Points, in no order, along strands that fork, close into loops and pass close to each other.
Two points are linked if the straight distance between their rows is under 61.9. Some points are linked to none.
q40: [ 12  53  19   9   9   7 -18  -3 -25  11  60  15   2 -31  -4 -18   8 -44
   2   2]
q393: [-20  -9  13 -18  17 -17  10 -12  22  -4  26 -28   3  -4 -28  15  18 -42
  -6   6]
q964: [ 14 -36   0  28 -53   2  15 -37 -22  14 -41  27  -2  21 -14   2   4  39
  12  14]
q872: [ 31  14 -13  15 -23  -1  -9  -8 -36  14  13  10 -11  18 -15   7  21  -2
   5  35]
q807: [-25  41 -30   5  32   5  -9   4  -2 -11  -3 -21   0  10  11  -3 -16  26
  -8 -44]
q919: [ 31  24 -11 -48  -6  -9   2  47  47  33  18   3  16  -8 -11 -32  -6  -9
 -20  26]
q275: [ 30  40  -6 -17  -6  -9 -17  35   7  20  53   0   4 -16 -15 -35   9 -30
  -8  20]
q922: [  0   4  -4  -5  16   3   4   5  19 -21  -5  -5  -2  14  23  -9  -1  13
   1 -12]
q156: [ -6  16   0 -34  42  14  -4  14  -2   2   5 -10 -15  13  16  29 -14 -31
  -7  -4]
q734: [-37  27 -20  -7  45  -1  -7  24  26  12  10 -21   1 -16   2  22 -18  -1
 -11 -23]
q780: [-17  17 -20  22  19   8   4  -8 -16 -32 -19 -17   1  28  10  -7   1  19
  -3 -40]
q896: [-20 -17  -8  31  23  -3  18 -11 -29 -12 -11 -12 -16  31 -18  15 -25  17
   7 -32]
q965: [ 20  39  11  37 -11   8  -4 -30 -57  34  35  22  -1  -8 -18  21  31 -29
  -1  17]
q123: [ -4 -12  10 -31  27   7   6  -9   2 -15 -13 -10  -8  21  14  29 -13 -16
  -7  -6]
q993: [-59  31  -2  -3  49  27  -1  -9 -25   2  35  -7 -23 -16   5  14  -1 -38
   1 -23]
q374: [ 15 -19   4 -12 -14 -17  -6  -4  27   8  -2  10  -9   8  -7  -8 -11  28
  10   5]
q48: [  3  38  -1  37  -3   7 -34 -16 -43  33  33  21  -7  -3 -29   9   9 -20
  10   0]
q31: [  5 -15  -7  12 -28  14 -16  15   5  -7 -41  13   5  26  20 -17 -16  31
  15   5]
q2: [-15 -23  26 -22  -1  -8  20   0  53 -20 -13 -12  23 -20  26  -5 -26  23
  -9 -16]
q639: [ 27  29   4  22 -22   5  15 -35 -42  17  24  12  -2   1  -7  13  55 -28
 -11  36]
q386: [  7  -4   5 -17 -15 -11  21   9  18  -4  15   1  -4   3   4 -22  31 -14
   1  29]
q223: [ 11   3 -25  34   9  11 -20   1 -29   7 -18   6 -15  38 -26  12 -13  15
  20 -11]
q682: [ 23   9  -8   5  -4  22 -11  24  -2   1   3  15 -17  32  18 -11  -6  12
  23  17]
q388: [ 30 -62  28  10 -22  13   3  -5 -11 -23 -43  14  13  -6  17  -7 -34  37
  -6 -25]
q134: [ -7  21  11 -22  28  17   9  13  -7  -5  24 -11 -10   6  12  11  14 -52
  -5  17]
q830: [-11  -2 -11  12  18   3  -6  12  37  -5 -38  -3  29  -3  10   2 -41  49
  -7 -47]
q927: [  2 -27   1  28  -3  -8   9 -20 -18 -22 -33  -2   2  26 -13   3 -18  30
   3 -34]
q74: [-25 -24  14 -25   4 -18  31   5  32 -17  15 -35  11  -7 -13   1   8 -39
   0  24]
q327: [-19 -42  22 -15 -25 -20  34  12  35 -20  -4 -18  18 -15   4 -14   9 -15
   0  27]
q278: [ -3 -20   4  21 -48 -12  32 -37 -19   5 -19  16  -5  22  -2  -5  23  30
   8  20]
q381: [ 18 -15  -8 -13  34   4  -3  30  54 -13 -24  -9  18 -12  21  13 -17  16
  -7  -5]
q699: [ -9 -10  -8  11  24   8   7  -2   7 -17 -41  -2  11  15   4  -8 -47  44
  -6 -64]
q221: [ -2  55  13   5  17   3 -21  20 -19  10  58   5  20 -52  -7 -28   5 -61
  -6  -4]
q488: [-16  27   3  25  10  18   5 -24 -30   6  15   7  -7  19   5  17  35 -34
   3   5]
q604: [ 29 -16  -8  12 -31  10   3  13  -6   4  -2  16 -17  23   3 -13   8  18
  22  43]
q722: [ -6  -8  10 -24 -35 -21   3  22  20  -9 -18 -11  14  -5  25 -14 -26  20
 -15  11]
q690: [ 21 -28 -18  -2 -44 -16 -12 -22  -1   3 -39  17  -5   2 -11 -10  21  28
   8  30]
q541: [ 12  33  24   1   0  14  -7   4 -45  32  39  24  -6  -8  -7  10  15 -63
  -2  24]
q647: [ 21 -52   3   2 -50   3 -25 -15  17   0 -54  25  17 -30  -1 -22 -19  51
   8 -10]
q227: [  5 -25   3  -8 -12  -6  12  -2  15 -24 -21   2   1   8  17  -4  26  -6
   0  21]
q561: [ -5  17 -17   4  20  -4 -30 -14   9  -4 -10  -1   4   9  -6   9  22  -5
  -5 -16]
q58: [ 30  12 -25  37   3  -1 -22  -1 -32   9  11   7 -13  19 -28  16  11   5
  15   8]
q718: [-11  17   8 -34  -6 -17   4  27  24  -5  -3 -28  17   2  25   2 -25   4
 -25   7]
q320: [ 22  25  -6 -36  15 -10   4  41  35  17  40 -14  13 -11 -12 -22   8 -29
 -13  14]
q587: [ -9  18 -35  18  20  11 -35   9 -14   7 -31  -4  -2  21 -13  10 -25  15
   9 -31]
q495: [ 20  12   3   5 -38   3  34 -25 -31  31   7  18 -10  12  -1   8  50 -13
  -7  51]
q266: [-13  59  -2 -15  32  -2 -25   8   6  12  42 -12   6 -32   1  -2  -3 -20
 -19 -17]
q208: [  6 -40   6  -4 -45 -28  -3  17  19 -19 -27 -12  23 -23  19 -18 -22  36
 -12   7]
q241: [-10  12  24 -27   3   3  24   5  13  12  46  -1   0   1  -9 -19  33 -56
   1  21]
q532: [  5  22  23  -1 -17   0  24  -3 -16  17  53   8   2  -7 -12 -19  46 -58
  -5  33]
q590: [ 23 -50 -15 -13 -41 -12  -4 -12  11  -9 -47  25  -1 -35  -1 -30  13  39
  12  28]
q774: [ 37 -50  11 -20  -7 -14  -3   5  36  -9 -30  12  10 -22  13  -3 -20  33
  -3 -10]
q101: [-15  38  -1  23  21  13 -25  -4 -16   4  22   7   2  -6   0   3  32 -35
   6  -7]
q169: [ 21 -50  32  -3   2  12  11  -8   4 -34 -39  -6  22 -17  25   5 -36  27
 -19 -45]
q197: [-31 -20   2  -1  30  -9   9   3 -14  -3  -4 -17 -18  11  -5  31 -40   5
   3 -32]
q994: [-50  -8   8 -12  34  -2  22  -1  10 -10  16 -31 -16   2  -3  29 -22 -16
   1 -14]
q132: [ -9 -15   4   4 -45 -23  25 -22  -3   2  -2   6  -6   5  -4 -19  30  15
   6  32]
q522: [ -9 -43  22  -5  22  15  21  -8   3 -42 -33 -13  10   6  23  16 -28   8
  -6 -33]
q233: [ 17 -44  12  -6   0  -3   4   1  19 -24 -31   2   7  -2  14   3  -8  14
   1  -1]
q122: [ 12  39  14  18  -8   6   0  -7 -21  12  55  16  -3 -11  -5 -21  40 -35
   8  18]
q708: [ 14  24  -8 -31  30  -1   6  28  44   3  29 -11   3  -6   7  -4  -3  -7
 -10   5]
q976: [ -8 -45  21 -12 -45 -25  34   7  21  -8 -10   2   5 -15  14 -30  -1  16
   6  24]
q716: [  1  -5  14 -15   0 -19   4 -21  -9   6  22  -9  -7   7 -24  23  23 -34
  -3  19]
q898: [-48   6 -17 -11  56  11  14   5  23 -12   6 -34  -6 -17   5  24 -24   1
  -7 -32]
q138: [ 15 -34   2  29 -21   1  10 -37 -18  -5 -43  17  -2  29 -21   3  -1  31
  10 -16]
q621: [-31  25 -27  41  36   8  -5  -4 -49   2  14  -5 -22   9 -16  11  -2  -3
   8 -35]
q441: [ 21 -53  12  10 -44  -3 -15  11  17 -10 -40   9  29 -38  16 -22 -30  52
  -2 -10]
q611: [-22   1  -9  16  40   8  12 -18 -31 -26   5 -26  -9  11 -12  34  17 -27
  -6  -8]
q8: [-25  25  10 -46  20  -7   8  10  31  -4   5 -35  13  -5  14  13 -19 -17
 -25  -6]
q42: [  6  -1 -25  15  11   1 -29  -9   2  -8 -44   5   8  23  -8   7   7  13
   2 -26]
q328: [ 32 -60   9   4 -21   5  13  -8  -2 -32 -45  16   7  -5  20  -5   2  25
  -1   3]
q469: [ -6  40 -16  28   2  14 -45  11 -32  22  20   8 -11   6 -12  -1  -8   0
  16  -5]
q863: [-11   8 -21  -7  42  -4 -13  27  41   1 -15 -12  12 -13   3  25 -16   0
  -9 -12]
q261: [  4  25 -11 -10  30  -2  -9  15  12   8  37  -4 -11   5  -6   0  -1  -4
   4  -9]
q524: [ -7 -11 -10  19  -2  -3  -4  -3 -13 -14 -34  -9   1  24  -7  -6 -47  43
   3 -44]
q437: [ 12  13  -6 -12  -5 -10 -20   2  17  16  15   6  -7   8 -10  -8   0  14
  11   1]
q511: [ -5  34  27  -5  21  15   6 -12 -51  17  54   2 -13 -14  -6  17   7 -64
 -10   9]
q234: [ 29  -6  -5 -36 -12 -11  -5  16  53  11  -7  10   6  -8   3 -17 -12  29
  -2  13]
q47: [  3 -28  25 -36   7 -13  21 -20  10 -19  -3 -17  -7  12   2  25  -5 -15
 -10   5]
q706: [  4  31 -15  27  -7  10 -30   0 -13   9  12  15  -1   4  -1 -16  41 -13
  12  13]
q559: [-22  53 -19  15  25  12 -41  19 -25  22  31   2 -10 -22  -4  -1 -16  -7
   1 -28]
q802: [ -9 -28   9  19 -10   3  22 -24  -4 -20 -26   4   4  23   8   5  25   1
   8   3]
q56: [ 29   6  -1 -11 -43  -4   8  -2 -29  22   6  13 -13  13  -9   1  30 -13
  -1  55]
q537: [ 13   2  -6 -39 -16 -17  -9  32  48  23  -3  -1  13 -10  -2 -16  -3  -6
 -12  21]
q837: [-57  25  -7 -13  63  28  11   5  14  -7  29 -27 -12 -21   7  17  -8 -32
  -4 -21]
q540: [ 21 -46 -11  -6 -66   3 -14 -10  -4  -4 -52  26   1 -23   0 -29 -11  51
  15  19]
q210: [ -5 -12  11  -7  13  -4   5   4  54 -11 -31  -5  37 -23  20   9 -40  46
 -19 -35]
q19: [ -1 -40   0   2 -59 -19  28  -5   3   2 -14  14  -9 -10  -1 -29  16  31
  16  43]
q640: [-33  35 -21  13  31   5 -16   9 -16  10  24  -9 -16   0  -3   5 -18   3
   3 -36]
q966: [ -5 -56  38 -25 -15  -8  19   3  48 -13 -17   4  21 -36  19 -11 -13   8
  -4  -3]
q564: [-15   2   4  23   3   5  12 -18 -18  -8  -8  -2  -4  27  10  16  30 -14
   9   3]
q446: [  4 -21  16 -12 -13 -21  18 -24  -6   3   0  -2  -9  19 -11  21  12  -9
  -3  21]
q897: [-45  37 -10  19  46  31 -15   3 -51  12  39   4 -21 -31   6   9  -7 -33
   0 -33]
q733: [  8  22   1  12 -11  -1  -1  10  -3   4  29   6  -7   6   2 -19  39 -16
   9  28]
q724: [-14  33  14  24  23  21  12 -23 -58  11  39   3 -14  -2  -1  29  20 -48
  -3   3]
q878: [ -5  37 -27  15  -8   9 -45  14 -10  21  13  -3 -10  16 -18  -3 -32  28
  11 -10]
q142: [ 32 -14 -10  30 -26  13  19  -6 -31  13 -11  17 -14  31  -7  18  19   5
  14  38]
q612: [ -1  16 -12   4 -14  -4 -32 -11   0  21   2   8  -9  23 -20   1 -12  25
  16 -16]
q741: [ 30 -47  -4 -28 -26 -19   0   8  37 -11 -39  14   8 -40   7 -25   5  30
  -6  19]

A piece is all that can be reached along the links. How many separate loops has the piece of each point below (a circle has one, a figure eight two, a Y none), and how many tips (points with one link)?
q56 | loops 1, tips 5
q386 | loops 1, tips 6
q927 | loops 0, tips 4

How many points has the smallest loop of links through each point below? Write none if it is on no loop.
q564 | 8
q261 | 8
q837 | none
